Points on a hilly landscape, in no order, each with its height.
A ball rolls from a point to the lowest of its 2 nearest points, and stops where none of them is lower. Distance is the straight distance between rows; heights are no part of it.
z_732: [  8  13  -6  27  -5   9  -7  -7   3  22  14   9 -15  14 -14  -6  -5   2
  13  16  15 -11  -6]  (h 528)
z_566: [  4  23   1  -1  -2  13  -2  10   3  -7  10   3  10 -25  13 -13   6   3
  -5 -11 -16  18   1]  (h 114)
z_403: [-30  18   1  -5  10  -4 -11  18   6  -2  -5 -12 -25 -13   0  10  12   7
  12  -2 -30  -8 -13]  (h 550)
z_555: [-22   7  -2  -1   7   6 -10  10  19  -5 -15  -5 -12  -7   2  -6  19  10
   9   5  -9   2 -23]  (h 524)
z_736: [ -6   5  11 -18   1 -11   4  15   0   9   8   8 -12 -16  -8  12 -17  -4
 -21  -4   1 -10 -23]  (h 545)
z_180: [-13 -15  -3   1 -14  -8  18   9   6  -3   6  11  15   2   4   3  27  -2
 -10 -14  -1  24  14]  (h 297)
z_506: [  3  -5  13 -16   0   2 -21   4  -9   2  -7   3 -11 -17 -11 -20 -19  -6
   2   9  -2  -6 -17]  (h 343)
z_458: [ -9  21 -10  12   5   5   2  -2  -8  25   5 -10 -18   0 -16  -6  -2  16
  -1  12   9  -6 -19]  (h 498)
z_261: [ -7  -3  -4  17   6   9 -10   6 -19   7  -4  11  16  19 -24  12  13  28
   8  10   2   4   5]  (h 461)
z_289: [ -2 -14 -11  -3  -2   9   5  -4 -11  12 -10  -6   5 -16  -4  13 -10 -13
 -11   0  29   0 -23]  (h 511)
z_378: [ -7 -27   6   7  10  -8  -8 -16  -6 -12 -28 -10  -4 -10  19   5   8 -12
   6   5  -5  -5   1]  (h 551)
z_95: [ -1 -34   0   2  -6   9  -1   7  -8  14  -7   4  12  -4  -6   2   3 -12
  -4  -9  10  17   8]  (h 313)
z_650: [ -6  -3   8  -4  -9 -21  -7   7   6  -6  -7   9  -7   2   7  -1   9  20
  -4   8   4  -6   5]  (h 419)
z_939: [  0  -5  -6 -17 -13  12 -15  13  -2 -18   2  -3   7   4 -17   3  -9  -3
  15   0   3   2  -8]  (h 669)
z_125: [ -6 -36   3   6 -14 -19  22 -18   5  11   1  16  21   6  -3   0   4 -13
 -16 -10  -2   1  -1]  (h 479)
z_73: [  3  21  -6 -24  -8  15 -22   7   1   7 -14  -1 -19 -15  -9 -15  -8  -2
   8  12  -1 -28 -14]  (h 407)
z_875: [ 12  -8   2   9  -4  -1  -4 -26  12 -10   6 -14  12  18  19   0 -19  -7
   9  -9  -3   3  22]  (h 648)
z_773: [ -4   9  -6  13  -1   8   4   1  11 -14   6 -13   1 -19  17 -14  21 -13
   7 -12 -26  23  11]  (h 254)
z_183: [ -4  10  -7   9   0 -18  -1 -26  14 -19   0  -9   1  -1  11 -12   2  11
   0  -1  -7  -6  -6]  (h 439)
z_474: [ 16  -5  15  12  -7  -8   2 -18  -3  -1  16  15  20  17  13   4  -9   5
  -3  -3  -4   1  17]  (h 620)
z_746: [  1  29  -6  -9   3  31 -13  20   1  -7   4 -10 -15  14  -6   4  -3   6
  17   3  -4  -7   3]  (h 462)
z_819: [ -2  -9  -2  13  11  12 -15   5 -10   3 -15  -3   1  16  -3   6   5  14
  15   2  -1  -2  24]  (h 495)
z_694: [  9 -13  14 -22  19  -3   3  -4 -11 -12 -23  -1  -3   8  -5 -11  -2   2
  -9   8   6 -16   1]  (h 503)
z_354: [ 16   4   4   4  16  -7 -11   5  10  18  12  20  19   4   5   6 -18  22
 -14 -12  12  -4  -1]  (h 438)
z_166: [  8   0   4  -2  26 -13   2  -6  21  29  -7   5 -15  15  -9  -7  -8  14
 -10  12  22 -20 -21]  (h 776)
z_325: [ -9 -15  -7 -20   3 -25  -2   6   6 -11 -18 -19  -4  -1  13  -3  -1   6
  -1 -17  -1   8  23]  (h 390)
z_816: [ -2 -16 -10  -5 -12 -13  -9   7  -3 -17  -2 -10  13   5  10  19  -4   4
   6 -12   5  15  19]  (h 472)
z_194: [-14  -6  12 -12  10   2   3   9   8  -9 -16 -12   4 -20   5  -4  10 -19
   2 -10 -28  13  -6]  (h 567)
z_228: [ -1 -11  10   1 -11  13   6  -4  22   8  -3   1   6  -1   4   3  -2 -10
   1   0  -9   0  -7]  (h 523)
z_682: [  3  14   1 -23   1  13   8  -5   7   7 -32 -11 -13  -9  -9 -29  10 -13
  -3  15  17 -14 -12]  (h 709)
z_920: [ -3 -15  -7   6 -12  -9   9   9   1 -14  22  10  22  23  15  16  11  -2
   3 -13   5  22  28]  (h 394)
z_415: [  9  12  11  -6  16 -15   7   3   6   4  19  23  -3  -7   3  -1 -11  10
 -23  -9  -7 -12 -10]  (h 490)
z_45: [  8  14   6   9 -19  19  -5  22  -7  -8  16  10   5  22  -6  25 -14  -8
  17   3   7   1  31]  (h 571)
z_504: [-20  -2 -14   4   5 -16  -6  -7  33 -20  -6 -13   3   3   7  -1  18  11
  14  -8 -11   6 -15]  (h 487)
z_541: [ 11   0 -15 -13 -25   2  -8 -11  -4 -12 -12 -11  -4   3  -8 -19   4   0
  10  12  19  -6   7]  (h 668)
z_391: [ 12 -14   3  -3  -1 -21  -4 -15  -2 -11  -7  18 -10  11   0 -15   6   1
  -6   8  13 -16  11]  (h 460)
z_352: [ -4  16 -13  16   3  12 -14   8 -15 -12   0  18  19   1 -10  25  13  16
  12   0  -8  -7   9]  (h 424)
z_484: [ -1   7 -19 -12 -17   8 -11   5  -7   5  -5 -15   8   8 -21   0 -10  16
   8   6  22   3   1]  (h 639)
z_585: [  8  18   4  13  12   7   0  18  -6  19   8  20 -15   7   7  18  -1  12
 -10  -2  11 -11  17]  (h 317)
z_725: [ -2  16  -2   9  11  23   4  16 -11   5   8  19   4  -9  -3  16  13   5
  -8  -7  -4  -1   4]  (h 378)
z_482: [ 17   3  -6 -10  11   6  -3   0   5   8   4  -8  -4  11  -7 -11 -27  -2
  -5  -8  12  -4  10]  (h 476)
z_950: [ -5   5   6  -8  16  15  15  16  -4   6 -16  15 -14  -7   0   1  25  -5
 -16   0  -5  -6   9]  (h 440)
z_801: [  9 -16  34 -10  -8  -4  -2  -7  10  -2   7   1   6   1  20   2 -13  -7
  -2  13   1   4 -19]  (h 566)
z_973: [ -2  -8  -2  15   1 -15  15 -13  -2  20   4   3   1  19 -11  12  -3  19
  -4  13  18  -9  -2]  (h 300)
z_771: [-15   7 -13  11  -9 -10  22 -21   8 -18   2 -16  -1 -13   0  -4  17  -4
  -5  -7 -17   1  -9]  (h 376)
z_9: [-14  -6   3  -2  20  10  17   5  -9   0 -21   0  -5 -23   2  13  23 -24
  -9  -9 -20  -4   4]  (h 504)
z_117: [-18 -10 -10  11  -7 -12  12   5  22  -8  10 -20  -2  -5  22   4  18 -19
  13 -14 -19  29   3]  (h 360)
z_292: [ -9  -5 -13  -6   0   9  -3   5  -7 -24   3  10  14 -13 -19  -5  10  -7
  -1  -7 -13   7 -18]  (h 695)
z_561: [  7   0  11  11  14  10 -13  19   6  12  13  11   2   4  12  24 -19   6
  -2 -15   0   9  12]  (h 379)
z_351: [-13 -11  11 -14  11 -29  11   0 -10 -28   8 -20  -8  -8  19  -7   0 -20
  -2 -10 -26  16   2]  (h 385)
z_410: [ -5   9  11  10 -13 -20  -2   2 -10  15   5   3 -11   4   0  11  -1  29
   0  23   8  -4  -3]  (h 368)
z_430: [ -8  -7  -9   9  -2   3  -5  -9 -13 -12   1 -17 -18 -19   6  -9   0 -23
   2  -1   5   9 -14]  (h 743)
z_910: [ -4 -24  18 -10   4  -7  22 -16  -6  -4 -18 -12   6  -4  15   8  -2 -20
  -9  -3  -9  -1   7]  (h 486)
z_21: [ -6 -13  27 -12   8 -19  14   5  -1 -16  12   1   6   1  20 -11   2  -5
 -14 -11 -11  21 -13]  (h 477)
z_28: [  6  26  -9  -5 -18  16 -12  27 -12   1   7  17   9  17 -24  15  -5  13
  15   4   7  -9  25]  (h 592)
z_748: [ -3  -9  11  12  11 -18   4  -4  -8 -16  19  21   2  -8  21   2  15  -6
 -18 -11  -7  13  -6]  (h 535)
z_793: [ 11  -4   2  -2  11 -15  -6  -7  -8  28 -12  17 -10  -1 -13 -11   2  16
  -3  26  21 -23 -18]  (h 788)
z_693: [-10   5  -4  20 -10   2  21 -18  13  -3  14 -13 -14  10   8  16  10 -10
   3   4 -12  -2  -3]  (h 294)
z_255: [ 12   7  10  12 -20   3  -8  -1 -16 -11   8  17   9  -8  14   9   6   0
   4  17   9   5   5]  (h 605)
z_935: [ 15  17 -18 -11   4  11  -7   3 -23  17   4   2  -8  -5 -10   9 -13   4
  -3  15  35 -18 -23]  (h 764)
z_827: [ 19  18 -23  -9   9   2   9  -7  -1  20   1   4  -5   3 -27 -16  -6  -1
  -6  16  30 -20 -20]  (h 745)
z_103: [  9  11  10  -5   1   7 -18  11  -9  -5  13  11  -5 -22   7 -18 -10  -1
  -6  -1   1  13 -14]  (h 251)
z_509: [  2 -11  14 -10  13   9  -8  -1 -11  25 -20  -5  -9 -11 -10  -2 -12 -10
  -6   9  10 -10 -21]  (h 423)
z_698: [ 17   6  10  -6  -5   2  17   3 -14  -3   2   5  11   5   6  10  -1   4
 -10  -3  -6   0  32]  (h 583)
z_466: [ 15  17 -20 -12  -9   6 -13  14  -3  10   0  14   9  13 -27   6 -15  19
   8   8  18 -20   1]  (h 612)
z_42: [ -1  10  -5  -5  -5  12   1 -18  11   0 -19 -23 -13   6 -10 -26   0   0
  10  11  -1  -9   2]  (h 688)
z_636: [ -5  17  -5   2  11  16  -7  11  -4 -17   2 -26   9   1   7  18  -3   3
  24 -12 -28  14  21]  (h 500)
z_886: [ 12  13   1  25  -9  17 -14   3  -6   9  15   2 -10  15   0   8 -17  -3
  15   9  12  -4  21]  (h 549)
z_147: [-13 -19   4   3 -26   2  16  -7  23   8   5 -14  13  -5  11  -3   0 -23
   4 -12 -16  23  -3]  (h 459)
z_478: [  7   4 -11   4   4  14  10 -16   9  20 -11   6 -13  -1 -15 -20   6 -15
  -5  11  17 -17 -14]  (h 728)
z_522: [ -1  -9   5   1  -8   1   7  18   5  16  -2  21   2 -11  11  -1  14   1
 -19  -8   9  19  10]  (h 127)
z_807: [ -9  12 -13  19   3  11  -3   7   1 -21  15  -1  20   7   0  28   5   6
  16 -14 -19   9  14]  (h 463)
z_462: [-10 -16  -4   2   2  -6  -9  -3  24 -23  -9  -3   9 -16   9  -3  15 -19
  17 -11 -42   7  -6]  (h 611)
z_457: [ -9   5   7  16   2  -1   1  -3  -6   5  16 -21 -12   1  -5  -7  -9   9
  -1   3  -7  14 -13]  (h 448)
z_729: [ -6 -25   1   5  -4 -11  22 -20  -9  -9  -1  -7  25  11   7   4   5  -9
  -1  -7 -16   9  12]  (h 400)
z_907: [  1  -4 -10  22  -7  -5  17 -23  11   2  19  -3   1  32  -8   8  -4  -4
   5   4   0 -10   1]  (h 215)
z_336: [  4  19  -4  -1  18  16 -14   4 -10 -11  -7 -16 -18  13   6  -3   1  10
  10   1  -3  -7  24]  (h 489)
z_120: [-12  -6   6  -1   5 -24   4  -3 -11 -12  -5 -24   4  -7  16   5   3  10
   2  -5 -24  14  14]  (h 252)
z_876: [  2 -15 -18   6  14  15  -5  -1   9  14  -7  -5  12   4  -8  -2 -11   0
  -8 -24  11   6   8]  (h 415)
z_772: [ -8  -3 -19   7  -1   1 -17  -1 -12 -17  -1  -9  -2 -16 -10 -19   8  -7
  12 -11 -10  12   0]  (h 719)
z_551: [ 19  14   6 -29 -10   3   9  11  -1   0  -1   3  -4   0  -4 -13 -14  -2
 -11  -5   3  -5  23]  (h 532)
z_184: [ -2 -25  -8 -12  -9 -11  12 -10  16  11 -11   9  10  -4 -13 -17  -7 -19
 -18 -21   6  -4  -3]  (h 537)
z_216: [ -5  -1   9  10  -1 -17  -2  -2 -11 -12  26 -12   1   7  13  -6  -9   5
   3 -11 -10  25   9]  (h 377)
z_640: [ 22  -1   9  20  -4   3   5 -23   0  18  15  16   0   4  -3  -4 -10  -7
  -2  23  12 -10 -16]  (h 552)
z_778: [ -5 -14   8 -12   1 -24  11  -1   6  22  -3   5   0  -4  -8  -3 -14   3
 -20  -3  11  -7 -13]  (h 596)
z_540: [ 22  24  -8   0   5 -14   8   0  16  33  13   9 -19   6  -8 -12  -4  14
  -4  21  32 -13 -19]  (h 762)
z_765: [ -8 -15  16 -24  14  -9   2  -6   3 -27 -25 -14   6  -2  -2 -13  11  -4
   0   2 -14  -1 -13]  (h 553)
z_750: [ 10  -4   4   1 -13   8  10 -11 -12  -5   6   6  12 -13  10  19   2  -7
 -10   9  14  -2 -16]  (h 572)
z_133: [ 10  32   4  -7  -7  25 -29  13  -7   5  -2   9 -12   3  -4  -5  -7   7
  21  19  -2 -19  -6]  (h 441)

For each start below, name the point where the ball stops.
z_336 | z_566
z_403 | z_907
z_255 | z_566
z_765 | z_907
z_474 | z_522

Call two points neighbours if one is among the 2 nearest of the other. Go from one point of each pair to the other, from neighbour to neighbour, staying as low as possible. Name the highest point that can't be avoided.
z_120 and z_522 | z_816
z_352 and z_566 | z_819
z_907 and z_729 | z_765
